Points on a hilly landscape, in no order, each with its height.
A ball rolls from a point to the lowest of its 2 nearest points, and stops where none of them is lower. Distance is the straight distance between rows; heights are no part of it.
q_142: | 105 | 113 | 102 | 120 | 147 | 138 | 150 | 127 | 165 | 114 | 118 | 141 | 143 | 121 |  87 | 144 | 104 | 130 | 128 | 142 |  (h 278)
q_728: | 127 | 133 |  83 | 150 | 125 | 137 | 130 | 123 | 152 | 160 | 146 | 150 | 125 | 129 |  89 | 133 | 122 | 114 | 133 | 130 |  (h 183)
q_52: |  72 | 124 | 160 |  92 | 131 | 108 | 129 | 147 | 152 | 105 | 111 | 159 | 145 | 117 | 130 | 115 |  88 | 124 | 156 | 163 |  (h 435)
q_745: |  93 |  94 | 113 | 140 | 156 | 110 | 166 | 114 | 105 |  88 | 130 | 107 | 144 | 128 | 120 | 145 | 132 | 120 | 134 | 106 |  (h 272)
q_385: | 146 | 141 | 131 | 118 | 116 | 128 | 111 | 119 | 136 | 139 | 108 | 128 | 121 | 120 | 154 | 114 | 123 | 117 | 132 | 148 |  (h 344)
q_270: |  69 | 130 | 114 | 129 | 146 | 136 | 119 | 136 | 182 | 167 | 131 | 152 | 143 | 129 |  74 | 135 | 124 | 132 | 145 | 164 |  (h 318)
q_428: | 141 | 148 | 198 |  87 | 111 |  96 |  97 | 149 | 139 | 111 | 129 | 143 | 114 | 107 | 180 |  78 | 112 | 138 | 140 | 140 |  (h 547)
q_624: | 121 | 139 | 116 | 145 | 152 | 153 | 165 |  91 |  88 | 126 | 146 |  80 | 113 | 146 |  97 | 166 | 152 | 105 | 116 | 111 |  (h 654)
q_216: | 118 | 129 |  87 | 119 | 148 | 136 | 147 |  85 | 122 | 121 | 126 | 108 | 117 | 128 | 128 | 149 | 108 | 121 | 124 | 137 |  (h 897)
q_631: | 155 | 156 | 108 | 107 | 117 | 118 | 118 | 159 | 133 | 115 | 129 | 144 | 122 | 120 | 118 | 116 | 120 | 130 | 116 | 138 |  (h 708)
q_650: | 127 | 144 | 188 | 111 | 107 |  97 | 112 | 143 | 162 | 119 | 158 | 161 | 127 | 125 | 156 |  84 | 145 | 121 | 160 | 145 |  (h 461)
q_159: | 179 | 128 | 125 | 130 | 121 | 137 | 132 | 141 | 105 | 113 | 100 | 108 | 110 | 130 | 178 | 136 | 155 | 165 |  98 |  97 |  (h 625)
q_435: | 167 | 137 | 142 | 131 | 132 | 148 | 125 | 128 |  79 | 125 |  98 |  86 | 100 | 139 | 155 | 147 | 167 | 162 |  99 |  93 |  (h 603)
q_501: |  91 | 107 | 127 | 137 | 126 | 122 | 134 | 111 | 151 | 127 | 112 | 134 | 139 | 114 | 150 | 128 | 117 | 121 | 149 | 143 |  (h 254)
q_532: | 168 | 148 | 145 | 113 | 123 | 131 | 136 | 139 | 105 |  95 |  95 | 117 | 131 | 107 | 138 | 121 | 124 | 141 | 105 | 134 |  (h 885)
q_47: | 119 | 118 | 167 | 103 | 120 |  99 | 127 | 137 | 150 | 110 | 134 | 156 | 129 | 111 | 155 | 102 | 117 | 120 | 155 | 142 |  (h 482)
q_795: |  83 | 167 | 215 |  96 | 122 | 109 | 108 | 144 | 144 | 127 | 187 | 141 | 143 | 163 | 155 |  94 | 157 | 130 | 160 | 168 |  (h 485)
q_335: | 115 | 108 |  80 | 150 | 143 | 154 | 167 | 104 | 142 | 128 | 136 | 122 | 129 | 140 |  69 | 161 | 112 | 121 | 115 | 113 |  (h 565)
q_930: | 180 | 142 | 105 | 143 | 113 | 158 | 111 | 134 | 110 | 159 | 109 | 119 | 106 | 133 | 131 | 151 | 132 | 142 |  80 |  96 |  (h 494)
q_81: | 128 | 155 | 137 | 135 | 146 | 141 | 143 |  90 |  80 | 132 | 124 |  64 | 114 | 143 | 122 | 158 | 163 | 106 | 109 | 117 |  (h 613)
q_944: | 115 | 156 | 161 | 129 |  93 | 103 |  86 | 159 | 159 | 146 | 151 | 154 | 125 | 137 | 151 | 101 | 160 | 120 | 152 | 150 |  (h 430)
q_258: | 120 | 112 | 135 | 137 | 129 | 114 | 135 | 102 | 116 | 113 | 115 | 130 | 128 | 121 | 180 | 119 | 129 | 116 | 144 | 127 |  (h 332)
q_749: |  83 | 148 | 202 |  99 | 130 | 111 | 119 | 156 | 151 | 127 | 151 | 162 | 146 | 143 | 132 | 102 | 141 | 123 | 166 | 176 |  (h 477)
q_75: | 163 | 130 |  78 | 169 | 108 | 158 | 123 | 121 | 100 | 151 | 148 | 122 | 129 | 142 |  89 | 147 | 130 | 135 |  98 |  78 |  (h 265)
q_191: | 134 |  91 | 103 | 182 | 114 | 129 | 120 |  98 | 120 | 138 | 129 | 130 | 134 | 127 | 142 | 132 | 142 | 120 | 128 | 117 |  (h 137)
q_791: | 168 | 128 | 109 | 151 | 106 | 155 | 133 | 102 |  96 | 143 | 115 | 105 | 120 | 139 | 131 | 156 | 146 | 126 |  95 | 107 |  (h 528)
q_343: | 143 | 131 | 156 |  88 | 135 | 118 | 157 | 127 |  75 |  76 | 117 | 108 | 141 | 111 | 155 | 108 | 105 | 137 | 114 | 118 |  (h 853)
q_98: | 121 | 119 |  94 | 152 | 135 | 149 | 143 |  93 | 105 | 119 | 119 | 103 | 134 | 127 | 124 | 148 | 137 | 109 | 127 | 131 |  (h 926)
q_614: |  91 | 146 | 122 | 103 | 137 | 129 | 129 | 145 | 162 | 143 | 137 | 158 | 134 | 130 |  93 | 130 | 108 | 124 | 141 | 169 |  (h 365)
q_245: | 155 | 123 | 118 | 134 | 114 | 100 | 128 | 139 | 105 |  96 | 129 | 123 | 124 | 124 | 173 | 111 | 141 | 143 | 121 |  99 |  (h 194)
q_73: | 154 | 132 | 113 | 148 |  94 | 100 | 106 | 151 | 128 | 112 | 141 | 147 | 125 | 127 | 163 | 103 | 143 | 137 | 126 | 106 |  (h 295)
q_598: | 100 |  91 |  78 | 186 | 138 | 142 | 128 |  98 | 133 | 144 | 131 | 124 | 144 | 128 | 113 | 137 | 139 | 119 | 134 | 124 |  (h 273)
q_543: | 165 | 168 | 178 | 110 | 108 | 116 |  86 | 174 | 150 | 132 | 120 | 148 | 112 | 132 | 157 |  95 | 144 | 147 | 128 | 144 |  (h 601)
q_757: | 127 | 118 | 130 | 105 | 143 | 122 | 166 | 115 |  82 |  86 | 136 | 104 | 126 | 120 | 139 | 132 | 108 | 132 | 121 | 125 |  (h 833)
q_576: |  87 |  88 | 111 | 126 | 164 | 122 | 165 | 110 | 141 |  97 | 121 | 123 | 144 | 122 | 112 | 142 | 108 | 126 | 130 | 127 |  (h 178)
q_143: | 153 | 125 | 128 | 138 | 110 | 126 | 118 | 109 | 121 | 129 | 103 | 121 | 120 | 122 | 175 | 122 | 147 | 130 | 119 | 131 |  (h 290)
q_561: |  77 | 116 | 149 | 102 | 154 |  99 | 133 | 167 | 183 | 137 | 149 | 165 | 138 | 139 | 114 | 123 | 119 | 130 | 165 | 147 |  (h 372)
q_726: | 101 | 128 |  95 | 145 | 138 | 143 | 112 | 133 | 170 | 173 | 147 | 160 | 131 | 131 |  64 | 135 | 123 | 132 | 135 | 140 |  (h 264)
q_407: |  84 | 124 | 104 |  93 | 157 | 127 | 155 |  99 | 110 | 119 | 129 | 112 | 125 | 123 | 130 | 142 |  85 | 119 | 135 | 132 |  (h 871)
q_393: | 153 | 136 | 128 | 150 | 128 | 146 | 137 | 105 |  84 | 129 | 109 |  81 | 113 | 137 | 143 | 148 | 160 | 123 | 114 | 115 |  (h 568)
q_336: | 134 | 145 | 128 | 154 | 102 | 142 |  87 | 142 | 145 | 184 | 139 | 158 | 136 | 130 | 109 | 113 | 147 | 107 | 138 | 153 |  (h 431)
q_299: | 161 | 153 | 163 | 112 | 109 |  98 | 101 | 164 | 139 | 103 | 122 | 150 | 125 | 111 | 163 |  96 | 132 | 142 | 136 | 138 |  (h 575)
q_966: | 106 | 110 | 139 | 127 | 164 | 124 | 170 | 104 |  80 |  87 | 138 |  83 | 138 | 128 | 108 | 159 | 147 | 117 | 130 | 110 |  (h 352)
q_714: | 156 | 137 |  95 | 129 | 123 | 137 | 143 | 119 | 121 | 122 | 131 | 128 | 124 | 124 |  97 | 137 | 116 | 128 | 107 | 126 |  (h 757)
q_375: | 154 | 135 | 141 | 107 | 159 | 127 | 169 | 111 |  75 |  92 | 125 |  88 | 115 | 136 | 129 | 141 | 140 | 130 | 110 | 112 |  (h 809)
q_819: | 144 | 137 | 189 |  69 | 121 | 105 | 117 | 136 | 126 | 113 | 106 | 137 | 106 | 108 | 184 |  89 |  80 | 133 | 137 | 132 |  (h 527)
q_136: | 161 | 133 | 142 | 164 | 131 | 167 | 128 | 109 |  78 | 154 | 142 |  72 | 132 | 155 |  92 | 182 | 172 | 115 |  97 |  81 |  (h 586)
q_692: | 199 | 130 | 122 | 127 | 109 | 131 | 107 | 162 | 120 | 123 |  99 | 130 | 104 | 132 | 150 | 126 | 143 | 167 |  94 |  99 |  (h 655)
q_996: | 168 | 133 | 116 | 121 | 142 | 139 | 158 | 117 | 103 | 105 | 121 | 113 | 116 | 135 | 115 | 144 | 130 | 132 | 112 | 115 |  (h 783)
q_807: | 154 | 130 |  86 | 176 |  98 | 149 | 105 | 124 | 120 | 168 | 145 | 132 | 135 | 127 | 104 | 129 | 123 | 124 | 109 | 100 |  (h 340)
q_119: |  65 | 100 | 126 |  89 | 152 | 117 | 153 | 142 | 157 | 116 | 120 | 134 | 141 | 125 | 116 | 137 |  80 | 141 | 152 | 141 |  (h 405)
q_557: | 104 | 113 | 162 |  88 | 131 | 110 | 139 | 116 | 137 | 111 | 124 | 141 | 135 | 105 | 167 | 105 |  87 | 116 | 150 | 141 |  (h 472)
q_465: | 107 | 131 | 136 |  88 | 135 | 122 | 127 | 133 | 149 | 116 | 117 | 146 | 142 | 113 | 112 | 125 | 107 | 122 | 143 | 168 |  (h 398)
q_127: | 129 | 141 |  95 | 109 | 136 | 123 | 138 | 127 | 125 | 111 | 138 | 145 | 125 | 115 | 122 | 124 | 102 | 136 | 130 | 142 |  (h 732)
q_169: | 140 | 150 | 118 | 135 | 111 | 139 | 108 | 130 | 150 | 154 | 122 | 144 | 132 | 127 | 121 | 118 | 131 | 118 | 130 | 157 |  (h 390)
q_826: | 177 | 137 | 111 | 154 |  90 | 155 |  80 | 149 | 125 | 184 | 115 | 134 | 109 | 133 | 131 | 129 | 126 | 141 |  99 |  98 |  (h 460)
q_938: | 161 | 139 | 117 | 165 |  87 | 154 |  83 | 144 | 139 | 190 | 142 | 147 | 127 | 130 |  99 | 120 | 127 | 118 | 117 | 118 |  (h 410)
q_517: | 118 | 118 | 128 | 137 | 132 | 109 | 110 | 147 | 166 | 159 | 154 | 166 | 133 | 134 | 112 | 113 | 152 | 117 | 151 | 158 |  (h 315)
q_42: |  77 |  80 |  79 | 170 | 154 | 132 | 144 | 113 | 159 | 138 | 125 | 123 | 138 | 132 | 105 | 151 | 123 | 134 | 138 | 116 |  (h 400)
q_370: | 146 | 123 | 153 |  83 | 134 | 122 | 137 | 121 | 115 | 109 | 105 | 128 | 115 | 110 | 172 | 106 |  92 | 122 | 134 | 135 |  (h 500)
q_617: |  95 | 105 | 109 | 149 | 139 | 115 | 113 | 124 | 172 | 164 | 138 | 155 | 139 | 127 | 124 | 124 | 132 | 117 | 157 | 143 |  (h 258)
q_64: |  62 | 125 | 193 | 100 | 130 | 108 | 122 | 150 | 172 | 118 | 127 | 154 | 156 | 123 | 130 | 103 | 118 | 124 | 166 | 163 |  (h 462)
q_664: | 168 | 153 | 173 | 136 |  97 | 119 |  68 | 175 | 146 | 163 | 130 | 154 | 128 | 138 | 134 | 108 | 155 | 133 | 129 | 137 |  (h 620)
q_908: | 163 | 141 | 153 |  89 | 133 | 125 | 136 | 144 |  81 |  85 |  97 | 102 | 121 | 109 | 165 | 116 | 121 | 148 | 105 | 111 |  (h 868)
q_802: |  68 | 103 |  96 | 114 | 154 | 115 | 146 | 144 | 169 | 129 | 133 | 143 | 139 | 120 |  98 | 137 | 101 | 136 | 150 | 140 |  (h 350)
q_504: | 104 | 120 | 100 | 158 | 157 | 162 | 169 |  86 | 117 | 124 | 137 |  91 | 132 | 146 |  73 | 171 | 138 | 116 | 114 | 107 |  (h 635)
q_190: | 172 | 147 | 145 | 139 | 134 | 167 | 147 | 120 |  80 | 124 | 105 |  80 | 118 | 132 | 109 | 173 | 170 | 134 |  82 |  92 |  (h 584)
q_736: | 185 | 144 | 118 | 125 | 104 | 128 |  95 | 160 | 133 | 138 | 113 | 141 | 118 | 127 | 136 | 121 | 131 | 137 | 112 | 120 |  (h 683)
q_559: |  94 |  97 |  68 | 165 | 146 | 154 | 137 | 111 | 167 | 142 | 134 | 130 | 134 | 128 |  72 | 147 | 114 | 133 | 125 | 118 |  (h 493)
q_739: | 151 | 125 | 126 | 109 | 122 |  92 | 127 | 142 | 101 |  89 | 142 | 136 | 119 | 120 | 173 |  91 | 112 | 137 | 135 | 116 |  (h 116)
q_486: | 140 | 139 | 134 | 149 |  97 | 104 |  91 | 151 | 142 | 138 | 147 | 158 | 138 | 130 | 144 |  97 | 142 | 127 | 140 | 139 |  (h 384)
q_695: |  63 |  91 | 120 | 128 | 144 | 112 | 123 | 118 | 177 | 143 | 124 | 138 | 136 | 125 | 145 | 129 | 118 | 127 | 164 | 143 |  (h 167)
q_925: |  94 | 112 | 128 |  96 | 142 | 121 | 157 | 104 |  91 | 100 | 122 | 110 | 125 | 122 | 156 | 125 |  86 | 127 | 141 | 128 |  (h 852)
q_33: |  90 | 123 | 160 | 123 | 137 | 100 | 117 | 154 | 174 | 155 | 164 | 160 | 140 | 149 | 100 | 112 | 156 | 131 | 170 | 155 |  (h 345)
q_806: | 179 | 125 | 129 | 158 | 116 | 176 | 134 | 109 |  90 | 152 | 113 |  81 | 122 | 145 | 112 | 168 | 156 | 117 |  82 |  92 |  (h 559)
q_943: | 138 | 139 |  90 | 181 | 117 | 165 | 136 | 101 |  96 | 136 | 150 |  96 | 122 | 141 |  86 | 152 | 133 | 123 |  92 |  97 |  (h 170)

For each start below, name the point where the ball stops.
q_52 => q_728
q_543 => q_557
q_930 => q_943
q_47 => q_739
q_795 => q_739
q_996 => q_791
q_504 => q_191

Call two points neighbours if one is among the 2 nearest of the other. Go from one point of each pair to the other, from neighbour to neighbour, staying as low as possible. Name the highest point that can't be avoided.
q_576 and q_728 => q_52
q_739 and q_695 => q_795
q_739 and q_557 => q_47
q_943 and q_728 => q_336
q_191 and q_791 => q_624
q_143 and q_695 => q_258
